Each scene shows the same named points in several views. A view is turned or mirrored, and shifted as a whole, has a little noise and may leave points out.

Scene 1
View 1
j376: [  4,  12, -24, -55, -25,  14,  -8,   3,  34,  -1,   3, -10,  16, -12,  10,
 -32,   0, -26,  21,  52,  -3,   9,  12, -11,  -3,  -8, -28,   4,  -2,  23,
 -17,  14,  17, -23,  -2, -19,   9,   2,  13,   0,  13,  27]
j805: [  6, -18,   8,  -1,  -3,  -3,   2,  10, -51,   7,  -2, -13,  34,  29,  19,
 -23, -19,   5,  -5,  13, -27,  -3,   0,  -5,  -3,  15,  -7,  -9,  25, -25,
  -7,   9,   8, -13,   1,   7,  -8,   0, -44,  18,  23, -25]
j152: [ -1,  -1,  18, -26, -20,   2,   2,   7, -11,  23,   7,  21,  19,   3,   9,
 -17, -13, -18,  18,  37, -23, -15,  14,  -6,   1,  -2, -26,   5,  10,  28,
 -13, -19,  26, -30,   2,   0,  -8,   0,  -6,  13,  14,  -1]
j221: [  6,   5,   2,  -9,  -7,   5,  -9,  -3,  -3,   1,   4,  -6,  19,   4,   7,
 -22,  -8,  -5,  19,  33, -10,   6,   4,  -3,   4,   4, -17,  10,  13,  -7,
  -6,  -1,   0,  -3,   6,  -5,   2,  -1, -17,   9,  22,   4]
j263: [ -3,  11,  22, -27, -33,  14,   1,   2,  11,  15,  17,  17,  -2,   5,  16,
  -3, -21, -18,   0,  18, -16,  -5,  -4, -17,   4,  17, -25,  17,  19,  29,
 -28,  -6,   1, -32,  -4,  -5, -15,  14,  -6,   6,  16,  19]
j367: [  9,  35, -18,  -1,   7,   9, -28, -26,  54, -27,   5, -26,   4, -27,  -4,
 -27,  14,  -5,  52,  56,  20,  34,   0,   8,  12, -15, -19,  33,   3, -18,
   0,   3, -21,  28,  21, -14,  32, -12,   5,   4,  32,  34]
j466: [ -3,  28,  13, -28, -35,  19,  -9,  -9,  41,   9,  19,  14, -13, -13,   9,
  -4, -15, -19,  16,  28,  -2,   4,  -3, -16,   8,  10, -27,  30,  12,  35,
 -28, -11,  -9, -22,   1, -11,  -9,  10,   9,   2,  18,  39]
j7: [ -3, -28,  25, -28, -23,  -2,  17,  25, -62,  33,   2,  21,  35,  33,  23,
 -20, -28, -12, -13,  14, -44, -29,  12, -15,  -7,  15, -19, -17,  21,  21,
 -16,  -6,  36, -48,  -8,   8, -27,   9, -32,  17,  10, -27]
j705: [  1,  15, -11, -41, -30,  17,  -7,  -1,  34,  -1,   8,  -6,   4,  -8,  11,
 -19,  -6, -24,  13,  36,  -3,  11,   2, -14,  -1,   3, -26,  14,   7,  19,
 -19,  11,   1, -22,  -3, -13,   3,   9,   6,  -1,  16,  30]
j235: [  2, -17,  -4, -54, -31,   9,   8,  22, -26,  18,  -2,   3,  33,  18,  19,
 -30, -18, -24,  -6,  30, -30, -16,  15, -18,  -7,   4, -23, -22,  10,  22,
 -22,  15,  33, -43, -13,  -4, -12,   9, -14,   8,   9,  -7]
j136: [ 11,  18, -42, -39,  -6,  11, -22,  -8,  45, -24,  -6, -38,  20, -18,   4,
 -39,  14, -16,  36,  59,  12,  30,   6,  -1,   1, -17, -23,   4,  -4, -13,
  -4,  29,  -1,   8,   5, -23,  31,  -5,   7,  -1,  22,  31]
j859: [  4,   4,   8, -19, -11,   7,  -2,   1,  -7,  11,   5,   6,  22,   4,   7,
 -20, -11, -14,  19,  36, -16,  -3,  10,  -3,   1,   0, -21,   5,  11,   9,
  -9, -10,  16, -18,   5,  -3,   0,  -3,  -9,  11,  19,   1]
j809: [  3,  15, -43, -90, -41,  18,  -8,  10,  57,  -4,  -2, -10,  15, -26,  11,
 -41,   6, -43,  25,  64,   0,   9,  18, -18,  -7, -16, -37,  -7, -16,  39,
 -21,  27,  33, -35, -11, -28,  18,   5,  34,  -7,   6,  39]
j4: [  7,   9,  -9, -22,  -9,   9, -16,  -4,  14,  -7,   2, -18,  16,  -5,   8,
 -25,  -4,  -8,  20,  38,  -2,  14,   2,  -5,   1,   2, -19,   9,   9,  -6,
  -8,  10,  -3,  -5,   5,  -8,  10,   0, -10,   6,  23,  14]
j854: [  3,  23, -19, -39, -16,  11, -16,  -7,  52,  -4,   3,  -5,  10, -26,   1,
 -29,   8, -27,  41,  62,   5,  14,  11,  -2,   4, -16, -32,  15,  -8,  20,
  -9,   0,  11,  -8,   8, -18,  19,  -7,  23,   0,  18,  36]
j840: [ -2,  16,  45,  29, -11,   6,  -6, -13, -18,  12,  22,   9,  -8,  21,  11,
   9, -28,  14,  -1,  -5, -13,   2, -20,  -5,  14,  32,  -8,  33,  40,  -8,
 -17, -21, -31,  -5,  10,  10, -22,   8, -40,  17,  28,   4]
j900: [ 11,  -2, -20, -16,   2,   2, -11,  -1, -13, -14,  -7, -31,  31,   9,  10,
 -36,  -3,  -3,  16,  34,  -8,  17,   5,  -2,  -2,  -1, -11,  -3,  13, -31,
  -2,  22,   1,   4,   3,  -6,  11,  -4, -26,   9,  23,  -3]
j383: [  8,  -1,   4,  16,   7,  -2, -10,  -5, -27,  -7,   0, -23,  23,  20,  11,
 -19, -10,  14,   9,  16, -12,  14,  -4,   2,   6,  14,  -5,   8,  26, -38,
  -1,   4, -13,   9,  10,   5,   2,  -2, -46,  15,  30, -13]
j744: [  3,  26,   4,  -4,  -5,   7, -19, -16,  35,  -1,   9,   1,   5, -18,  -2,
 -14,   1, -11,  41,  50,   7,  14,   7,   3,  10,  -8, -25,  29,   7,   7,
  -6, -13,  -5,   4,  17,  -7,  10,  -6,   3,   7,  25,  26]
j593: [ -2,  29,  22, -10, -22,  14, -11, -14,  37,   9,  21,  12, -11, -13,   7,
  -2, -11, -14,  24,  30,   3,   7,  -3,  -7,  10,   8, -24,  35,  15,  27,
 -21, -17, -12, -13,  10,  -7,  -2,   7,   1,   7,  22,  35]
View 2
j705: [-11,  -3,   0,   1, -13, -10,  19,  -1,   1,  -7,  30,   2,   5,  15,   0,
 -11,  -7, -18,  -7,  36,  -9,   3,  22,  -8, -22, -45, -19,  26, -14,  14,
 -21,   4, -35,  -4, -18,  13,   7,  17,  18, -23,  15, -18]
j593: [ -3,   5, -14,   1, -19,  -6,   5,  11,  -8,  -1,  23,   6,  18,  -3,   5,
 -18, -10, -11,  20,   6, -19,  17,  18,   1, -11, -41,  -7,  25,  -7,  23,
  -2,   2, -54, -15, -17,  10,  21,   1,  37, -18,   4,   2]
j235: [  3,  14,  30,   5,  22,   6,  35,  -4,  14, -20,  11,  14,   7,  35, -19,
 -24,  -1,  -6,  -2,  62,  -1, -32,   6,  -4, -19, -38, -44,   6, -22,  -6,
 -11, -14,  14, -15, -12,  22, -33,  14,  33,  -1,   8, -43]
j840: [ 21,  19,   8,  14,   0,   7,  -3,  -3,   0, -26,   9,  16,   9, -17,  -7,
 -11,   8, -26,  28, -28,  -8,   8,  -7,  35,  17, -20,  -2,  -8,  -9,  26,
  41,  15, -36,  -3, -11,   4,  -6, -17,  68,  15, -28,  -2]
j4: [ -3,  -5,   6,   0, -14,  11,  12,   3,   7,  -7,  20,  -8,   8,  -1,   8,
  -6,   8, -24, -17,  11, -10,   7,  14, -12,  -7, -34, -10,  -5, -12,   9,
 -15,  12, -13,   8, -22,  12,  -1,  16,  21, -25,   4, -15]
j809: [-29, -14,  -3,  -9, -13, -15,  35,   5,   2,   6,  36,  -5,   6,  39,   4,
 -17, -15,  -7, -26,  76,  -9,  -5,  38, -40, -45, -59, -34,  42, -16,  -1,
 -61,  -8, -20,  -8, -21,  23,  11,  34, -11, -48,  43, -26]
j744: [ -6,  -4, -19,  -7, -26,  11,   4,  19, -10,  10,  16,  -9,  26,  -8,  15,
 -18,   4, -14,  -4,   0, -21,  22,  21, -18,  -4, -38,  -3,   3,  -7,  12,
 -15,   4, -32,  -6, -26,   5,  21,  12,  19, -32,   7,   7]
j367: [-16, -23, -23, -11, -42,  11,  -2,  12,  -7,   9,  27, -27,  22, -24,  29,
   1,  14, -30, -32, -16, -18,  41,  27, -31,   1, -34,  13,  -9,  -2,  16,
 -28,  23, -33,  15, -31,   1,  30,  21,   0, -52,   7,  12]
j466: [ -9,   2,  -8,   0, -14, -17,   9,   7,  -6,  -3,  26,   8,  10,  11,   1,
 -19, -15, -10,  17,  23, -15,  12,  23,   3, -19, -48, -14,  37, -10,  25,
  -7,   1, -60, -17, -17,  13,  18,   3,  33, -18,  12,  -4]
j859: [  7,  12,   8,   1,   2,  16,  20,  13,   2,  -5,   7,   2,  20,   7,  -3,
 -23,   6,  -9,   2,  22, -16,  -6,   8,  -7,  -5, -34, -21,  -4, -13,   2,
  -5,  -5,  -1, -12, -19,  12, -10,   7,  36, -11,   1, -16]
j221: [  6,   6,   6,   2,  -6,  15,  12,   6,   3,  -8,  11,  -5,  16,  -3,   2,
 -12,  11, -20,  -8,   8, -11,   2,   6,  -6,   0, -26, -12, -14, -10,   8,
  -3,   8,  -5,   2, -19,   9,  -7,  10,  31, -14,  -4, -12]
j805: [ 23,  15,  34,   9,  15,  27,  20,  -5,  13, -26,   1,   5,   6,   3, -11,
 -11,  23, -24,  -8,  11,   2, -19,  -9,  13,  11, -13, -23, -38, -15,  -3,
  15,  11,  27,   6, -16,  11, -39,   8,  47,   4, -18, -29]
j136: [-27, -27,  -4,  -7, -28,   1,  17,   0,   3,   0,  38, -26,   0,   5,  16,
   3,   9, -30, -50,  31,  -3,  14,  34, -36, -22, -38,  -8,   1, -11,   3,
 -51,  19, -10,  20, -27,  13,  10,  37, -13, -53,  24, -19]
j383: [ 16,   3,  20,   8,  -4,  30,   2,  -4,   9, -20,   9,  -8,   7, -20,  -1,
   1,  26, -32, -16, -17,   0,   3,  -7,   9,  16, -13,  -5, -40, -12,   8,
  13,  22,  10,  16, -19,   5, -21,   6,  40,  -5, -21, -14]
j7: [ 25,  35,  38,  10,  36,  17,  34,   1,  16, -22, -10,  27,  13,  31, -27,
 -35,   5,  -3,  17,  48,  -6, -43, -10,  14,  -4, -31, -45,  -9, -21,  -9,
  15, -18,  26, -23,  -7,  22, -47,   2,  61,  21, -10, -39]
j900: [  2,  -5,  20,   4,  -4,  22,  14,  -4,   8, -16,  15, -14,   6,  -3,   5,
   1,  22, -30, -34,   9,  -1,   0,   7, -11,   1, -21, -11, -34, -13,  -1,
 -12,  18,  18,  21, -21,  10, -18,  21,  19, -22,  -3, -23]
View 3
j136: [-27,  12,  25, -12,  14, -16, -46,   9,   3,   3, -29,  35, -20, -19,  20,
 -34, -11, -34,   6,   2,  16, -13,   8,  25,   7,  20, -35, -52, -10, -17,
 -25, -29,   0, -55,  21,  43, -24, -28,  18, -19,  21,  27]
j152: [-13,   2,   8,  -7,  24,  20, -21,  16,  11,  23,  -2, -12,  -3,   6,  -7,
  10,   5, -10,  17, -11,  -1, -20,  36, -11, -22,   1,   4, -17,  14, -11,
  14,  13,   9,  -5,   5,  -6,  18,  -4,   3,  14,   1,  17]
j809: [-11,  12,  33,  46,   3,  36, -41,  27,  15, -10, -25,  18, -29,  -3,   7,
 -26,  21, -35,   8,   0,  18,  -9,  36,  15, -16,  16,  -5, -90, -23, -25,
 -10,  -4,  -8, -29,  11,  56, -23, -22,  23,   7,  18,  50]
j840: [-20,  20,  -9, -52,  24, -14, -43,  -7,  -7,  32,  -3,   3,  10,  -2, -24,
 -16,  -3,  -9,  42, -17, -21,   1, -15,  -8, -19,  30,   1,  42,  40,   8,
  -6,  11,  48, -12,  -8, -40,  18,  19, -31,   1,   4, -13]
j7: [  4, -24,   5,  15,  24,  37,  -5,   5,  12,  55,  15, -36,  -5,  -4, -29,
   4,  26, -10,  19, -14,   1, -44,  39,  -1, -16, -18,   1,  17,  46,  -9,
  15,  23,  10,  37,  -1, -12,  43,   3, -19,  15, -18,  11]
j376: [-14,  13,  23,  14,  11,  17, -39,  17,   9,   1, -21,  14, -20,  -5,   5,
 -24,  10, -26,  12,  -3,   9, -10,  27,  12, -11,  16,  -9, -56,  -6, -18,
 -11,  -4,   1, -29,  10,  34,  -9, -18,  12,   1,  15,  32]
j383: [-23,  -6,   3, -50,  28, -28, -29,  -8,  -4,  46,  -1,   6,  -2, -19,  -4,
 -24, -15, -20,  17,  -6,   1, -27,  -5,  14,  10,   7, -31,  33,  36,  -1,
 -17, -13,  21, -19,  11, -10,  13,  -6, -16, -22,  -1,  -7]
j705: [-15,  21,  19,  10,   8,  16, -46,  10,   5,   4, -17,  19, -15,  -1,  -5,
 -28,  11, -26,  21,  -9,   2,   0,  12,   9, -17,  26,  -1, -41,   1, -10,
 -12,   0,  14, -26,   4,  23, -10,  -4,  -1,   2,  17,  26]
j4: [-20,   8,  13, -17,  18,  -8, -38,   7,   1,  17, -15,  18, -12, -12,   3,
 -25,  -4, -24,  14,  -5,   5, -14,   8,  12,  -4,  18, -21, -20,  11, -10,
 -14, -10,  14, -28,  12,  16,  -6, -12,  -3, -12,  11,  17]
j367: [-41,  29,  13, -52,  20, -36, -55,  13,  -1,  -6, -36,  42,  -8, -11,  23,
 -25, -34, -24,  12,   0,   2,   6,  -2,   8,  -1,  35, -30, -38, -14,  -8,
 -17, -29,  15, -74,  19,  18, -29, -24,  18, -19,  29,  17]
j744: [-32,  28,   9, -41,  22, -13, -42,  19,   4,   2, -22,  21,  -3,   1,  11,
  -8, -21, -18,  15,  -6,  -4,   3,  13,  -4, -16,  26,  -9, -33,  -6,  -9,
   0, -10,  17, -51,  13,   2, -11, -15,  11,  -1,  23,  16]
j900: [-20, -10,  14, -23,  21, -18, -31,   0,   0,  38,  -7,  11, -10, -25,   3,
 -27,  -8, -27,   8,  -4,  13, -34,   8,  23,  14,   4, -38,   2,  22, -10,
 -21, -18,   6, -22,  18,  18,   5, -20,  -4, -24,   4,   9]
j854: [-26,  23,  22, -10,  16,   4, -43,  21,  10,  -8, -28,  24, -14,   2,  15,
 -17,  -6, -24,  11,  -2,   6,   2,  24,   5, -14,  21, -10, -62, -20, -16,
  -4, -10,   3, -48,  15,  25, -20, -21,  22,   1,  24,  29]
j466: [-18,  36,  11,  -4,  10,  19, -47,  13,   4,  -7, -20,  19,  -7,  11,  -9,
 -20,   8, -19,  34, -12, -11,  20,   9,  -8, -34,  38,  15, -38,  -1,  -7,
  -4,  12,  29, -30,  -4,  -1, -11,   6,  -3,  14,  20,  22]
j593: [-24,  35,   5, -22,  15,   4, -48,  15,   4,  -2, -21,  18,   0,  10,  -4,
 -12,  -3, -14,  31, -12, -13,  16,   5, -11, -31,  36,   9, -27,   2,  -6,
   0,   7,  31, -37,  -1, -10,  -6,   4,  -3,  11,  22,  18]
j235: [ -2, -15,  17,  29,  13,  38, -18,   9,  13,  36,   3, -19, -17,  -8, -19,
 -15,  28, -20,  14,  -8,  10, -40,  37,  11, -12,  -8,  -4, -18,  25, -16,
  -1,  12,   4,  17,   2,  18,  21,  -6, -10,   7,  -8,  23]
j263: [ -8,  20,   9,   3,  12,  22, -38,   8,   5,  14,  -7,   0,  -4,   8, -19,
 -15,  15, -17,  35, -15,  -8,   2,  13,  -5, -27,  26,  13, -17,  17,  -6,
   0,  19,  28,  -6,  -5,  -8,   7,   8, -14,  14,   8,  16]
View 4
j854: [ 20,  -8,  11, -21,  -7,  19,  23,  14,  -7, -13,  17,   3, -42,   6,   1,
  -9,   9,   7, -49,  20, -16,  -7,   6,  -3, -24, -15, -30,  15,   0, -10,
  -9,   8,   2,  25,  -4, -45,  15,  -3,  -3, -26,   9, -31]
j805: [ -9,  36,  27,  26, -18,  32,   9, -46, -13, -15,   1,  13,  21,  19, -32,
  27,  15,  14,   8, -31,   8,   8,  -3,   1,  -7,  12,  44,  14, -29,  14,
   3,  17,  18,  -9, -16,  18,   1, -18, -17,  22,  32,   8]
j840: [-28,  37,  -2,  42,   1,  18, -14, -15,   4,  -4,  23,  27,  38, -12, -16,
  -7, -22,  -4,  -1,   5,  -9,  21, -25,  18,  -9,   7,  40, -27,  -3,  20,
 -28, -11,   6, -10,  -4,  18,  -6, -20,  -8,  42,  35,  -2]
j221: [ -2,  18,  14,   7, -12,  23,  11, -18,  -6, -12,  11,  11,  -5,   9, -13,
   8,   1,  11, -19,  -5,  -7,   6,  -2,   1, -19,   0,  11,   6, -11,   4,
  -9,  10,   9,   3,  -8,  -4,   6, -14, -10,   6,  24, -14]
j383: [-12,  38,  11,  11, -28,  20,  12, -35,  -6,  -8,   2,  14,   4,   5, -17,
  24, -15,  12,  -4, -19,  -2,  26,  -3,  -1, -30,  19,  21,   0, -19,  17,
 -14,  10,  18,  -6, -14,  22,  -8, -18, -25,  33,  41,   1]
j593: [ -2,   6,  -2,  13,   8,  16,  -1,  14,   2,  -8,  26,  18,   0,  -9,  -6,
 -26,  -4,  -1, -32,  29, -22,   1, -15,  13,  -8, -14,   0, -11,   8,   1,
 -23,  -8,  -5,  12,   3, -31,  10, -10,   3,   1,  15, -24]
j367: [  8,   9,  -5, -28, -24,   5,  26,  11,   2,  -7,  16,   4, -53,  -9,  13,
  -2, -35,   7, -44,  21, -26,  25,   5, -12, -52,   2, -52,   0,   6,  -3,
 -31,   5,  10,  20,  -8, -17,  -1,  -5, -21,   1,  26, -34]
j859: [  3,  11,  16,  16,   0,  30,   6, -23,  -9, -13,  12,   7,   3,  10, -19,
   6,  14,  17, -12,  -6,  -7,  -6,  -3,   2,  -7,  -1,  13,  12, -12,  -6,
   1,  12,   1,   5,  -1, -15,  11, -15,   1,  -4,  17, -19]
j466: [  2,   2,   5,   9,  12,  14,   1,  23,   1, -12,  26,  21,  -2,  -5,  -9,
 -31,   9,  -5, -37,  34, -15,  -9, -15,  24,  -3, -21,   8, -10,   5,   4,
 -17, -10,  -3,  14,  -1, -43,  12,  -6,   3,  -5,   3, -18]
j263: [ -4,  10,  13,  25,  14,  22,  -3,   4,  -4, -17,  19,  23,  18,   2, -21,
 -19,  23,  -2, -20,  16,  -5, -12, -15,  25,   7, -22,  31,  -4,  -7,   9,
  -9,  -7,  -2,   4,  -2, -31,  13,  -8,   3,   2,   7,  -6]
j4: [  6,  16,  14,  -5, -16,  17,  18,  -5,  -6, -13,   9,   9, -21,   8,  -9,
   4,   5,   3, -26,   1,  -8,   8,   2,   4, -27,  -4,   0,  13, -10,   6,
 -10,  10,  13,   9, -12, -15,   7,  -5, -16,  -1,  20, -11]
j376: [ 23,  -1,  24, -16,  -5,  21,  22,   8,  -9, -18,   9,   7, -32,  17, -14,
  -6,  30,   2, -38,  11,  -6, -17,   5,   8, -14, -23,  -5,  23, -10,  -1,
   0,  11,  10,  20, -11, -46,  19,  -1,  -8, -24,   4, -16]
j235: [ 14,  11,  40,  17,   0,  35,  11, -22, -15, -24,   0,  12,  14,  30, -36,
  10,  57,   7,  -7, -20,  12, -28,   2,  15,  12, -17,  46,  31, -29,   5,
  19,  16,   9,   3, -11, -28,  21,  -9,   0, -14,   6,   3]
j152: [  1,   4,  17,  27,   9,  38,   0, -24, -13, -14,  19,   8,  15,  12, -23,
   3,  23,  22,  -8,  -6,  -8, -16,  -7,   5,   7,  -8,  23,  15, -12, -11,
  10,  10,  -5,   4,   5, -27,  15, -17,  15, -11,   9, -24]
j136: [ 22,   8,  20, -40, -32,  13,  37,   8,  -7, -16,   3,   3, -61,  11,   0,
   8,   4,   3, -49,   8,  -7,   9,  13,  -7, -44,  -8, -36,  22, -10,   3,
 -13,  15,  21,  20, -19, -30,   8,   2, -30, -13,  18, -13]
j705: [ 14,   5,  16,  -4,  -2,  16,  16,  16,  -7, -16,  14,  15, -17,   9, -13,
 -16,  23,  -5, -37,  20,  -7, -11,  -2,  19, -11, -20,   5,  10,  -7,   7,
  -9,   3,   8,  15,  -9, -44,  14,   1,  -7, -10,   7,  -9]
j744: [  2,   5,  -2,  -2,  -7,  18,  10,   1,  -2,  -6,  23,   7, -22,  -5,   4,
  -7, -17,  12, -35,  18, -23,  12,  -5,  -2, -28,  -3, -22,   0,   6,  -8,
 -16,   3,  -2,  16,   3, -22,   6, -11,   0,  -3,  17, -33]
j809: [ 39, -14,  32, -31,  -3,  22,  31,  24, -14, -26,   7,   5, -49,  26, -14,
 -15,  55,  -2, -50,  20,  -4, -36,  13,  12,  -7, -36, -17,  36, -11,  -7,
   9,  14,  10,  29, -10, -75,  28,   7,  -3, -48, -10, -19]

Which points are out of place in each view (at most two, in the order of its rows)? Write none if all are in place.
view 1: none
view 2: j136
view 3: none
view 4: none
